Each scene shows the same named points in several views. A view is turned or mirrored, shifted and resized as a whole, has a little noise and may leave points out.

Scene 1
View 1
rivu: [  8  -3   6  21  20   5  -4 -16  -8 -16  -2  -1   1  -6  -3  10 -21 -19
  29  19   7 -25 -32 -13 -22  10   3  25]
mado: [-17  30   5  20  -6  11 -14 -20 -25  -3   8 -26  12  33   7   9  35  10
 -15 -29   7  15 -24 -14 -17  -2  17 -32]
Fegi: [-21  31  11  28  20  31  18 -14  -1  -9  10 -14  10 -11   5  21 -23  -1
   1   7  10 -26 -38  -2 -29  -7   8  -5]
zod: [-12  23  11  32   8  12   1 -22 -12 -10   9 -21  16  14   9  12   9   5
   2 -10  14   1 -30  -5 -23   0   9 -23]
Pepaz: [-16  24   2   8   4  25  -6  -9 -19  -1   5  -9  -3  10  -6  15   0  -6
 -10  -6  -4 -19 -30 -17 -19  -4  15   6]
gisol: [ 18 -10  -2   7  -5 -19 -39 -21 -36 -10  -6  -7  -2  37  -5  -2  37 -13
  17 -13   0  10 -17 -29  -8  16  11  11]
Bapez: [-24  39  16  45  11  21  15 -25  -4 -10  14 -31  28  12  21  15   8  16
  -6 -15  23   6 -34   5 -29  -6  10 -48]
dimop: [  0   6  -5  -4   3  12 -23  -8 -27  -3  -2   0 -13  14 -15  11   5 -18
   1  -3 -11 -21 -25 -28 -13   5  13  30]
Pamin: [  6   1   5  21  13   0  -9 -19 -15 -14   1  -8   4   7   1   9  -1 -11
  21   6   7 -12 -28 -14 -19  10   8  10]
fepo: [-24  36   6  18   5  29   2 -14 -14  -2   9 -17   7  11   2  17   3   4
 -15 -13   2 -12 -32 -10 -22  -7  13 -12]
kapom: [-12  21   3  14   5  17  -8 -14 -19  -5   5 -12   3  14  -2  12   6  -4
  -4  -8   2 -11 -29 -15 -19  -2  13  -1]
fod: [ -9  17  -1   5   5  18 -11 -10 -20  -3   2  -6  -6  10  -7  14   1 -10
  -3  -4  -5 -20 -28 -20 -17  -1  13  15]
bibo: [ -2  10   2  11   4   7 -16 -16 -23  -7   1  -9   1  17  -4   8  10  -8
   4  -7   1  -9 -26 -20 -16   5  11   8]
Sigu: [-17  26   5  17   8  23   0 -13 -14  -6   7 -13   5   6   1  14  -3  -3
  -6  -4   2 -17 -32 -11 -23  -3  12  -2]
Kup: [ -6  13   0   9   3  12 -15 -14 -23  -5   2  -9  -2  17  -5  10  10  -9
   0  -8  -2 -10 -26 -20 -16   1  12   9]
lora: [  4   3   3  15   9   3 -12 -17 -19 -11  -1  -7   1  11  -3   8   3 -13
  16   2   3 -13 -28 -17 -17   9   8  14]
Rur: [-11  19  -1   3  -1  18 -17 -10 -26  -1   3  -9  -5  18  -9  12  12  -8
  -8 -11  -8 -13 -26 -23 -15   0  15  10]
View 2
fod: [  3 -11 -21  -1   2  -1  -1  -8  -5   5  14  -1 -14   2  11  -5  22 -13
   0  -6  -1   3  12  -3 -21   0  -8  -5]
dimop: [  7 -15 -24  -1   8   1  -1 -18  -7  11  18   6 -17   3  10   5  23 -12
  -4  -4   0   4  19  -3 -23  -8  -3 -11]
lora: [  5  -2 -19  -2   4   2  10 -11   5  11   9   2 -11   1   7   5  15 -13
  -2  -2  -6   9  18  -5 -14   1  -6  -6]
rivu: [ 20   8 -25   2   5  -5  10  -9  13   8   4  -2  -3  -6  12   8   5 -16
  -6   1  -6  15  24  -7 -25  -3 -11  -5]
zod: [-11   0 -11  -4 -10   1  11   6   8   2   2 -10  -7   3   6 -16  17 -11
   7  -6 -10   4   1  -6  -4  21 -11   4]
Rur: [ -7 -15 -17  -3   0   3   1  -8  -8   8  15   1 -17   5   8  -7  27 -10
   3  -7  -3  -1   8  -3 -12   3  -5  -5]
gisol: [-10 -10 -14  -9  11  13  21 -25   2  27  19  17 -22   9  -5  14  21  -6
  -5  -4  -8   9  20  -4   4  -1   9 -16]
fepo: [ -7  -9 -15  -2  -9  -1  -1   5  -2  -2   7 -10 -10   3  11 -19  24 -12
   7  -7  -4  -2   0  -4 -15  14 -13   4]
Fegi: [  9   5 -20   3 -10  -9  -1  10   8  -6  -2 -17   0  -5  16 -17  12 -16
   5  -4  -5   5   7  -6 -26  13 -21   7]
kapom: [ -3  -8 -16  -2  -3   1   4  -3   0   5  10  -3 -13   3   9  -8  21 -11
   3  -5  -5   2   8  -4 -13   8  -8  -2]
Sigu: [  0  -6 -18  -1  -4  -2   1   1   1   0   6  -8  -9   0  11 -13  20 -14
   4  -6  -4   2   7  -4 -18   9 -13   1]
Bapez: [-18   5  -6  -5 -18   0  14  17  13  -3  -5 -17  -2   3   5 -27  16 -11
  11  -7 -13   3  -8  -7   2  33 -15  11]
bibo: [ -2  -7 -18  -4   2   3   8 -10   0  11  12   2 -15   3   6   0  20 -11
  -1  -4  -6   5  13  -4 -11   4  -4  -7]
Pepaz: [  0 -12 -20  -1  -2  -2  -3  -4  -5   2  12  -4 -12   3  12 -10  24 -13
   2  -6  -2  -1   8  -3 -21   4 -10  -2]
View 3
gisol: [  1 -19 -19  -2 -15 -18  27  -9 -12  26 -14  -7 -13  16  11  31  -6 -13
   2  -4 -11  -9 -30   1  23  -5  34  22]
bibo: [  4 -10  -6   3  11   1  21  -3 -15  18  -4  -1 -11   5   0  14   1  -7
  -3  -8  -7  -6 -16   3   2   1  25  23]
Pamin: [ -1  -4 -12   5  16   0  21   3 -15  20 -12   5 -10   5  11   5  -2  -2
  -7  -5 -19 -12  -7  -4   3   1  21  26]
Fegi: [  2   2   5   4  41  25  12   5 -16  13   5   8  -5  -4   0 -16   8   4
 -10 -11  -2  -9   8  -4 -22   9   9  27]
Kup: [  5  -9  -2   2  13   2  20  -2 -16  18  -2  -2 -11   3  -4  16   1  -8
  -2  -8  -6  -4 -18   5  -1   2  26  22]
mado: [  6 -27   1 -10  -5  15  17 -15  -5  21  13 -13  -5  17   1   9  10 -11
   3 -17  33  -3 -17  -4   4  10  17  24]
Rur: [  8 -10   2   2  15   3  19  -3 -17  16   2  -5 -11   1 -10  19   2  -9
   0 -10  -3   0 -21  10  -5   3  27  20]
Bapez: [ -1 -17   2  -8  15  32  12  -8  -3  22  16  -1   0  15  12 -22  16   0
  -6 -19  34 -12   9 -18  -8  17   2  30]
fod: [  6  -5   1   4  23   4  19   1 -19  15   0   0 -12  -2  -8  16   1  -7
  -4  -7 -10  -3 -16   9  -8   2  26  21]
zod: [  2 -15  -1  -4  13  20  15  -6  -8  20   7  -2  -4  11   7  -8  10  -3
  -4 -14  17  -9  -1  -9  -4  10  11  27]
kapom: [  6 -10   0   1  18  10  18  -3 -15  16   3  -2  -9   3  -3   8   5  -6
  -3 -10   1  -4 -13   3  -6   5  20  23]
fepo: [  6 -11   8  -1  23  20  14  -4 -13  15  12  -3  -7   2  -8   0  10  -6
  -3 -14  15  -3  -7   1 -13   9  15  24]
lora: [  1  -5  -9   4  15  -2  21   2 -16  19 -10   3 -10   3   6  11  -1  -5
  -5  -5 -17 -10 -12   0   3   0  24  24]
rivu: [ -3   7 -12  10  30  -1  21  11 -21  18 -19  13 -11  -2  11   2  -3   3
 -12  -1 -35 -15  -2  -3  -3  -2  22  26]
Pepaz: [  8  -7   4   4  25  11  16  -1 -16  13   5  -2 -11  -2 -11  11   4  -7
  -3 -10  -2  -1 -13   8 -13   4  22  22]
Sigu: [  4  -7   3   3  25  14  16  -1 -15  15   5   1  -8   1  -3   2   6  -4
  -5 -10   2  -5  -7   1 -12   5  17  24]
dimop: [  7  -5  -2   8  18  -7  21   1 -21  14  -8  -1 -15  -3 -10  27  -4  -9
   0  -5 -22  -1 -24  14  -3  -3  33  19]
View 4
rivu: [ 14  16  17  20   3  19  16  -9  -6   1 -18   5   0  -5   2   0   2 -25
 -11   6 -10  35   6 -11 -10  28 -17 -20]
Pepaz: [  4  27  13  11  -8  13   6 -12  -7   4 -12   0  11  -7  17  -5 -17  -9
  -5 -17   5  19  -4  -1 -21   7  17 -11]
Sigu: [  4  26   9  12  -9  12   3 -12  -4   4 -15   0   8  -8  12  -8 -14  -7
  -4 -18   6  18  -4   2 -20  13  16 -13]
Bapez: [ -2  24 -18  18 -16  11 -17  -8   5  -4 -30  -3  -2 -19 -11 -24 -10  15
   9 -39  16   5  -6  22 -20  42  14 -26]
Kup: [ 10  23   6   7  -8  11   9  -9   4   4 -12   4  13   1  16  -4  -8 -12
   2 -11  -4  19  -7  -8 -19   8  11  -5]
mado: [  3  25 -21   2 -20   4  -7  -5  19  -1 -18   2  15   0  10 -17  -9  12
  20 -34   5   3 -15   6 -26  15  27  -3]
dimop: [ 13  23  17   5  -3  12  20 -11   0   6  -5   6  16   5  25   3  -9 -22
  -5   0  -9  27  -5 -18 -18  -3   9  -1]
Fegi: [  1  26  15  24  -5  19  -1 -14 -17   2 -23  -5  -4 -22  -2 -12 -15  -8
 -15 -20  14  21   4  11 -15  31   5 -31]
Pamin: [ 13  18   4  14  -2  14  10  -7   4  -1 -17   5   5  -1   4  -4   2 -17
   1  -1 -10  26   0  -9 -14  25  -7 -12]
Rur: [  8  26   8   6  -9  10  10 -10   2   5 -10   3  16   1  21  -3 -13 -11
   1 -13  -2  18  -8  -8 -22   1  18  -3]
gisol: [ 21  16 -14  -3  -8   4  16  -2  29  -1 -10  14  20  21  18  -2  10 -13
  23   1 -25  21 -12 -23 -20   5   0  11]
zod: [  3  23  -9  14 -13  11  -7  -8   6  -2 -23  -1   3 -10  -1 -16  -7   3
   7 -27   7  12  -6  10 -19  30  11 -19]
lora: [ 13  19   6  11  -5  13  12  -8   5   1 -15   5   8   2  10  -3   0 -17
   1  -2 -10  26  -1 -11 -15  17  -2  -8]
bibo: [ 11  22   3   8  -7  10   9  -9   6   1 -13   5  12   3  13  -4  -4 -12
   5  -9  -7  20  -7  -8 -18  12   7  -4]
kapom: [  6  25   3  10  -9  11   4 -10   1   3 -16   1  10  -5  11  -8 -10  -7
   1 -17   1  18  -6  -1 -20  14  13 -11]
View 5
Bapez: [ -2  10  11  -3 -23 -40  -2 -32  46   1 -25 -19  20   2   5  27  -5  -6
 -31  30  25 -38 -32   1  24 -48   3  22]
dimop: [-22  13  18   7   0   4 -12  12 -12   8  11  12 -11   3   8   2 -20  20
  12  -6   7 -31  -2 -24  12 -12   6   4]
mado: [  0  17   9  -3 -29 -40  -9 -22  21   1  -1  11   3  -6  -1  27 -21   0
 -30  14  28 -33  -1  -5  16 -38  25  12]
Pepaz: [-24  15  20   5  -5  -8 -11  -9   8   8   0  -5   1  -2  12   8 -13   8
   0   5  11 -38 -14 -16  18 -24   4  14]
rivu: [-10  -9   9   7   5  10   1  24   8   8 -25  -8   6  22   5   3  -2  26
  13  14   9 -27 -32 -19  12 -12 -16   8]
Sigu: [-19  11  17   3  -7 -12  -8 -10  16   6  -8 -10   7   3  10  11 -11   7
  -4  11  13 -37 -22 -12  19 -28   1  16]
fod: [-20  11  18   5  -3  -3  -9   1   3   9  -1   0  -1   2  10   6 -14  13
   3   3  11 -35 -13 -19  14 -21   3   9]
lora: [ -7   0   8   5  -6  -4  -2  14   5   7 -13   6   1  13   1  10 -11  20
   0  10  14 -27 -16 -18  11 -17   1   6]
Fegi: [-25   8  21   5   1  -8  -5 -15  28   7 -22 -31  17   7  15   8   0   5
  -2  19  10 -42 -42 -11  24 -31 -14  22]
gisol: [ 12  -1  -4  -1 -20 -14  -2  27  -7   2  -3  39 -12  11 -14  19 -24  24
  -9   5  24 -16  11 -18   2 -12  20  -6]
zod: [ -5   8  13  -1 -18 -28  -5 -17  30   4 -17  -9  12   4   4  21  -9   3
 -20  22  21 -35 -24  -6  19 -36   5  16]
Pamin: [ -6  -2   9   4  -6  -5  -2  11  11   6 -18   1   3  14   2  11  -8  18
   0  13  14 -27 -20 -16  13 -20  -3   8]
fepo: [-20  19  21   3 -12 -21 -10 -22  21   6  -4 -11   9  -4  12  13 -12   1
 -12  12  15 -41 -19 -10  22 -34   6  17]
Rur: [-19  15  17   4  -8 -10 -11  -1   2   7   5   7  -4  -2   8   9 -19  11
  -1   1  13 -33  -5 -18  14 -21  11   8]
kapom: [-14  11  15   3  -9 -14  -8  -6  13   5  -5  -1   3   3   7  12 -13   9
  -7  10  16 -34 -15 -13  16 -25   6  12]
Kup: [-13   9  14   3  -8  -9  -8   3   4   7  -1   7  -2   4   5  10 -16  14
  -2   6  15 -31  -9 -17  13 -21   9   8]
View 6
Bapez: [ 21   8  -1  -3 -13 -33  -5  -5 -13  14   8   6 -13  26  -3  -8  -1   6
 -22 -14   7  -4  -7 -19  13  20  -3  31]
Pamin: [ 10  13 -12   1   3 -11 -13 -12  -5   6  -7  15  -5  -5   0 -12  11   1
 -20  -5   6   3  15 -13  12   4   4   6]
Rur: [ -7  12   5   7  -5  -3  -8 -19 -14  14 -10   5  -9  -1  -1 -16   5   5
 -16 -11   4   9  11 -16   6   3  -4   6]
fepo: [  3   6   8   5  -9 -18  -9 -16 -16  17  -2   2 -14  13  -3 -10  -1   5
 -18 -13   4   6   2 -14  12  10  -7  15]
gisol: [ -1  24 -14   1  -4  11   3 -10 -10   4 -18  13   5 -12   4 -28  19   6
 -18  -9   9  -1  18 -29  -6   0   9   8]
lora: [  5  13  -8   2   2  -7 -12 -14  -8   8  -9  13  -5  -5   1 -14  10   1
 -19  -6   5   4  15 -14  10   2   3   5]
Fegi: [ 12   3   2   3   1 -30 -22 -16  -9  14   3   8 -17  11  -3   0  -2   0
 -20  -8   3   7   4  -2  25  10  -6  10]
Pepaz: [ -3   7   6   7  -5 -11 -13 -20 -13  15  -7   5 -12   3  -2 -11   2   3
 -16 -11   3  10   8 -11  11   4  -6   6]
Sigu: [  3   7   3   5  -4 -16 -13 -16 -12  13  -3   6 -12   6  -1  -9   2   3
 -18 -10   4   7   7 -11  14   7  -5  10]
rivu: [ 11  11 -15   2  10 -14 -23 -15  -2   5  -7  19  -7 -10   1  -7  10  -3
 -21   0   5   5  19  -4  20   1   5  -2]
fod: [ -4   9   2   7  -1  -6 -13 -19 -12  13  -9   7 -10  -1  -1 -13   5   3
 -16  -9   4  10  12 -11  11   3  -4   3]
mado: [  4  15   4   2 -18 -11   5  -9 -18  15  -3   2  -7  16  -1 -21   5  10
 -18 -18   7  -2  -2 -29  -1  13  -2  26]
dimop: [ -9  12   0   8   1   3 -12 -21 -11  11 -16   9  -7 -11   0 -16   9   2
 -16  -7   3  11  19 -12   7  -3  -2  -4]
bibo: [  2  14  -7   3  -2  -4  -7 -13 -10   8 -10  12  -5  -4   1 -17  10   3
 -18  -8   6   4  13 -18   6   3   2   6]
zod: [ 12  10  -2   0  -8 -22  -7  -9 -13  12   1   7 -10  14  -1 -11   3   5
 -20 -12   6   0   1 -18  11  13  -1  21]
Kup: [ -2  13  -1   5  -4  -5  -9 -16 -12  12 -10   9  -7  -2   0 -16   7   3
 -17  -9   5   6  11 -16   7   3  -2   6]

Which points are out of place in each view (at most two, in the order of its rows)? Write - if all are in place.
view 1 => zod
view 2 => Rur
view 3 => -
view 4 => Sigu
view 5 => dimop, Pamin
view 6 => bibo

Scene 2
View 1
bot: [  4  -9  12  -6 -10   0   1  22  -6 -11  13   3 -19  -8   9  -1   1   3
   6  -7 -19 -17 -17  -6  -4 -10   6   2]
Tisid: [ 18  -6  -5   5   7   0 -10  10  -3  -4   1  19 -22  -5   6   1  23  19
  -6  -2 -12 -27 -11 -21  -9 -20  10   3]
raf: [ -9 -21  11  -9  -2  10   6  17  -8   0   4   7 -13   4  11   3 -11  -8
   3   0 -11 -11 -12  -6   1 -13  14  -3]
losi: [ -9 -24  13 -10  -2  14   7   7  -4   1   0   7  -6   5   9   6 -12 -10
   1   8 -10  -6  -6  -9  -1 -14  10  -1]
nates: [ 21   2   6  -5  -7  -3  -7   4   3 -23  14   1 -11 -17   5   2  21  22
   0   2 -17 -16  -5 -15 -18  -9  -9   8]
dilor: [-15 -27  10  -5   0  10   7  25 -12   9   1  15 -20  10  12   2 -15 -14
   2  -6 -12 -15 -18  -5   7 -18  23  -7]
Fisis: [  8 -14   9 -11   3  19   0 -20   6 -10  -3   3  11  -1   5  14   5   5
  -7  24  -3  -1  11 -16 -16 -11  -8   7]
Maz: [ 12 -12   2  -3   7  11  -5  -9   2  -6  -3  11  -3  -2   5   8  13  11
  -8  14  -5 -10   3 -20 -13 -16   1   6]
dov: [ -7 -16  16 -11 -10   6   6  20  -7  -9  11   0 -13  -2  11   0 -11  -7
   8  -3 -17 -10 -14  -2  -3  -8   5   0]
naf: [ -4 -12  22 -16 -17   3   9  18  -5 -16  16  -9  -9  -8  11   0 -12  -7
  11   0 -19  -6 -11   1  -6  -4  -2   2]
pusod: [  3 -11  22 -21 -11  15   6 -12   5 -21   9 -12  13  -6   7   9  -7  -1
   3  23  -9   6   9  -7 -17  -2 -17   9]
vinog: [  7 -12  11 -12  -3  15   1 -10   4 -14   2   1   6  -5   6   9   2   5
  -4  18  -7  -3   6 -12 -15  -9  -6   7]
Tagi: [ 22 -11 -13   8  21   9 -14 -13   4  -1 -10  26  -8  -1   2  10  31  23
 -19  13  -2 -22   5 -31 -13 -25   9   5]
Fizep: [ 24   6  12 -11 -11  -1  -6  -7   7 -32  17  -8   1 -21   4   5  18  21
   2  12 -17  -8   3 -13 -24  -3 -21  14]
Bom: [ 16  -5  -6   7   5  -4  -9  16  -4  -7   6  18 -27  -8   6  -1  23  19
  -4  -9 -16 -29 -17 -17  -8 -19  13   2]
Kir: [ 20  -4   0  -2   3   4  -8  -1   2 -12   5  11 -11 -11   4   5  23  22
  -5   6 -12 -18  -3 -19 -15 -15   0   7]
nub: [-13 -28  12 -10   2  18   7   3  -6   6  -4   9  -3  10  10   9 -16 -14
  -3  12  -5  -5  -4  -8   0 -15  12  -3]
View 2
nates: [-13 -34  12   4 -12   1  17  36 -15   7  -5   5   8 -17  10  18   1 -24
  11 -10  13 -13 -18   8  -5   5  19   9]
Bom: [-10 -24  23  -6 -20   3   2  39 -28  16 -20 -20  -2 -18  22  28  22 -46
   4 -27  29 -29   3  -2  -9  16  -8  12]
vinog: [-22 -24  -6   9  14 -13   9   8   5   6   8  -2   3  -5   0  -7  -2 -18
  -1 -14  15  15 -13 -13  -4  25  24   8]
Fisis: [-23 -17 -15   9  18 -22  -1   5   4   2  16  -6  -2  -2   3 -10   1 -19
   2 -12  12  21 -16 -23  -4  31  22   2]
Kir: [-14 -23   7   2  -8 -10   2  36 -20   2  -1  -9  -1 -13  17  15  10 -35
  11 -12  20 -11 -15  -7  -8  14  12   4]
Fizep: [-14 -38   3  11  -5  -4  22  32  -7   0   6  17  14 -13   2  11 -12 -11
  16   1   4   1 -32  11  -3   0  35   6]
Tisid: [-12 -18  12  -2  -9 -11  -7  32 -25   9  -9 -22  -7 -13  22  18  21 -43
   4 -22  27 -18  -3 -14  -8  23  -2   6]
nub: [-25 -16   0   1  21  -9  -1 -10   7  22  -7 -23  -7  -5   0 -12  14 -31
 -19 -38  30  13  19 -24  -7  46  -2  14]
dilor: [-23 -26  18  -5  10   8   7 -10   3  36 -29 -26  -4 -11  -1  -1  22 -39
 -28 -54  41  -3  41 -10 -10  48 -19  26]
naf: [-23 -43  16   4   8  17  32  -3  16  30 -19   6  16 -15 -14  -1  -1 -16
 -14 -35  22   3  14  12  -6  22  12  24]
losi: [-24 -25   4   0  18  -1   8  -8  11  24 -12 -15   0  -8  -5 -10  12 -28
 -17 -38  28  11  20 -14  -7  39   2  18]
dov: [-24 -37  17  -1   8  14  22  -2   9  31 -22  -6   9 -14  -9   0   6 -24
 -18 -40  29  -1  20   5  -7  29   2  24]
Tagi: [-11  -4  -2   3  -7 -29 -23  38 -32  -7   8 -30 -16  -8  33  13  23 -46
  13 -10  21 -10 -19 -33  -8  25   2  -6]
raf: [-23 -28  12  -2  13   5  10  -5   6  29 -20 -16   2 -10  -6  -4  12 -29
 -19 -44  32   1  25  -8  -8  38  -5  21]
Maz: [-17 -17  -2   4   5 -19  -6  20 -11   2   4 -14  -5  -7  12   2  10 -31
   4 -15  20   3 -11 -20  -6  25  12   4]
bot: [-20 -37  21  -1   0  17  22   7   0  30 -25  -6  10 -15  -5   9   9 -27
 -13 -38  28  -9  16  10  -6  24   2  24]
pusod: [-26 -32 -12  13  21  -9  20  -2  19   9  11  10  12  -3 -12 -15 -14  -4
  -1 -14   9  25 -13  -5  -2  22  34  11]
View 3
nates: [ 29  -2  20   3 -30  16   2 -16  -6  17  18  10  13   4   7   0   4  -4
  16  -3  16   1   4   6  16  -2  -9 -12]
dov: [  4  12 -10  12  -6  11 -16  -4   2  -8 -21   5  -8 -11   8  12 -25   1
  -4 -18  16  13   7   4  25   3   1 -16]
Tagi: [ 20  -3  -8 -20 -27  29  19  -1  16  33   2  29  15   7 -17  -2   4 -25
  21  -9  16 -10 -20  33 -15  -2 -25 -11]
raf: [ -1   9 -19   5  -4  15 -13   1  11  -4 -28  10 -12 -12   0  13 -27  -5
  -4 -21  17  10  -1  13  16   2  -1 -15]
vinog: [ 10  -2   8  -3 -15  12 -10 -22  17   5  13  10 -11  -9  -9  14  -4  -6
   6  -9  39  -4  -4  18  12   5  -6 -10]
nub: [-10   6 -23  -3   3  13 -16  -5  25  -5 -22  13 -20 -16 -13  19 -25 -10
  -5 -22  34   2  -7  22   9   7  -3 -13]
Fisis: [  8  -5   7 -10 -12  12  -7 -24  23   8  18  16 -12 -11 -15  16  -1 -10
   8  -7  46  -9  -9  23   4   6  -9 -10]
pusod: [  9  -4  16   4 -10   4 -20 -34  16  -6  24   2 -19 -13  -6  19  -4   2
   2  -6  48  -4   2  10  23   7   1 -10]
Kir: [ 24  -1   4  -5 -28  22   7  -8   2  21   5  17  12   3  -1   0  -2 -11
  16  -7  12   0  -5  15   5  -2 -14 -12]
Tisid: [ 19   4  -9  -8 -23  26   9   4   5  23 -13  21  15   5  -3  -1  -8 -17
  15 -12   6   1  -9  20  -1  -3 -17 -15]
bot: [ 13  10  -5  12 -14  16  -7   1  -6   3 -19   6   3  -4  12   5 -19  -1
   3 -14   5  13   7   4  22  -2  -2 -17]
dilor: [ -7  16 -34   5   2  19 -13  12  12  -5 -47  12 -10 -12   1  11 -35  -9
  -7 -28  10  13  -2  16  14   2  -1 -17]
losi: [ -1   8 -16   1  -2  14 -16  -5  18  -4 -21  11 -16 -14  -6  17 -24  -6
  -3 -18  27   5  -4  16  13   6  -3 -14]
Fizep: [ 26  -4  26   8 -27  10  -5 -26  -5   9  26   5   5  -1   6   6   4   2
  12  -1  25   1   7   3  22  -1  -5 -13]
Maz: [ 14  -1  -1 -11 -17  18   1 -11  14  17   6  17   1  -2 -11   7  -3 -14
  12  -9  27  -5 -10  23   2   3 -13 -10]
Bom: [ 23   8 -11  -1 -25  27  11  11  -7  22 -21  17  23   8   9  -6 -10 -13
  15 -13  -7   9  -3  10   7  -6 -15 -17]
View 4
nates: [-18  -7  -2  -2   2  25 -14   7  19  17 -17 -15  -2  -3  14   2  21 -16
  28  18  11  -4   7   4   4  -7 -14 -18]
Tisid: [ -6 -24 -10  -6  -1  19  -2  -1  23  17 -16   2   0  -1  30  -9  -4  -6
   4  16 -12  -1  10  27   1 -14 -20  -2]
pusod: [-10  -2  15  12 -10   3  -6  15  -7  -7 -18 -55 -18   8  -1   4  -5 -15
  14   3  21  -6  -3 -23 -27   3  -3  -6]
nub: [  6 -14  -1  19 -20   0   3  -3   0 -11  -9 -24 -29   6   8 -15 -31 -11
 -18 -14 -19   3   2   0 -20   5   1  13]
Fisis: [ -7 -18  11   2  -6   1   3  13  -1  -1 -24 -45  -4  12  17   1 -19  -4
   4  11  14  -6  -3  -1 -30  -8 -14   2]
Bom: [-10 -19 -17  -2  -1  27  -9  -5  29  20 -13  14  -5  -8  25 -11   9 -13
   9  12 -19   0  13  26  14 -10 -15  -9]
dilor: [  6  -7 -15  25 -22  11  -5 -14  12  -6   1   4 -42  -6   1 -24 -17 -19
 -17 -24 -37   7  10   3   3  13   8   7]
vinog: [-10 -12   9   6  -7   6  -2  10   1   0 -19 -41 -11  10  11   1 -11 -10
   9   8  12  -5   0  -6 -22  -4  -9  -2]
Fizep: [-24  -3   9  -4   3  21 -14  17  11  16 -22 -36  -2   2  10  11  20 -19
  36  21  26 -10   3  -9  -7  -5 -12 -23]
Maz: [ -5 -22   1  -2  -4   9   1   7  10   8 -21 -23  -1   6  23  -3 -11  -5
   4  14   1  -3   4  15 -16 -11 -17   0]
Tagi: [ -6 -41  -4 -17   5  12   9   5  18  18 -30 -12  20   8  47  -3 -19   7
  -2  32  -4  -3   5  40 -16 -29 -33   6]
naf: [ -8   6  -1  21 -15  16 -14   1   7  -2  -6 -21 -36  -4  -8  -8   6 -25
  11 -13  -6  -1   6 -19  -1  15   8 -10]
bot: [ -7  -3 -11  12 -10  21 -14  -4  18   8  -7  -2 -25  -8   4 -12   8 -22
  11  -5 -15   1  11   1   8   6   0 -10]
raf: [  1  -8  -9  19 -18  10  -6  -7   8  -4  -4 -11 -32  -2   5 -16 -15 -17
  -9 -14 -21   4   8   0  -4   7   4   4]
Kir: [-13 -18  -3  -5   1  18  -6   6  17  17 -20 -13   2   0  24  -1   5 -10
  15  19   3  -3   7  17  -3 -13 -18  -9]
losi: [  3 -12  -3  19 -18   6  -1  -3   3  -7  -9 -21 -28   2   4 -13 -19 -13
  -8 -11 -17   1   4  -1 -13   5   1   8]
View 5
Tisid: [  6  20  23  -9  11   7 -15  -6  12  -7 -25   7  21  -8  18  -5 -19  -5
  -8  22   8  12 -22 -13  14 -31  32   1]
losi: [-15  14   6 -22  -1   5 -10 -28   6  -1  -3   2   7  -7  -5  -6  -6  30
 -13   6 -21   3 -20  -4  13 -23  21 -14]
raf: [-12  10   1 -27   4   8 -17 -28   8   0  -9   1  10  -6  -3 -10  -8  29
 -15   0 -19  12 -23  -1  15 -29  26 -15]
naf: [  7   3  -7 -26  16   5  -9 -33   7 -14  -1  -8   8  -8   2  -2   4  35
  -5   1 -35  28 -19  13  18 -33  21 -20]
Fisis: [ -1  26  26  -5  -1  -4  14 -17   5 -21   9   6   6 -10   6   9   2  17
   6  35 -18  -3 -12  -9   8 -15  11  -6]
bot: [ 10   6  -1 -23  18   9 -18 -24  12  -9 -16  -4  17  -8  11  -7  -8  18
  -9   4 -17  31 -22   5  17 -36  30 -12]
vinog: [  6  20  19  -8   5  -3   9 -20   6 -21   6   2   6 -12   7   9   2  18
   5  29 -22   5 -14  -5  10 -19  14  -8]
dov: [  0   5  -4 -27  12   7 -15 -31   9  -5  -8  -5  11  -7   2  -8  -2  30
 -10  -2 -25  22 -20   6  17 -32  26 -18]
Tagi: [  2  33  37   3   3   3  -4   2  10 -11 -20  15  19  -9  21   1 -22 -13
  -3  38  16  -7 -20 -24   9 -23  29   9]
nates: [ 31  11  13  -7  24   3  -3 -11  12 -27 -11  -4  20 -11  27   7  -6   1
   6  27 -12  31 -18   1  16 -34  25  -2]
Fizep: [ 36  13  16  -2  24  -2  11 -14  11 -38   2  -6  14 -12  27  17   6   6
  17  36 -22  30 -13   5  14 -29  16  -6]
dilor: [-23  10  -2 -32   1  12 -28 -28   9  13 -18   3  12  -5  -8 -19 -15  32
 -24 -11 -15   8 -25  -3  15 -31  33 -16]

Which points are out of place in each view (at most two, in the order of its rows)? Write - if all are in place.
view 1 => Tisid
view 2 => nub, bot
view 3 => nates, Fizep
view 4 => dilor, Tagi
view 5 => -
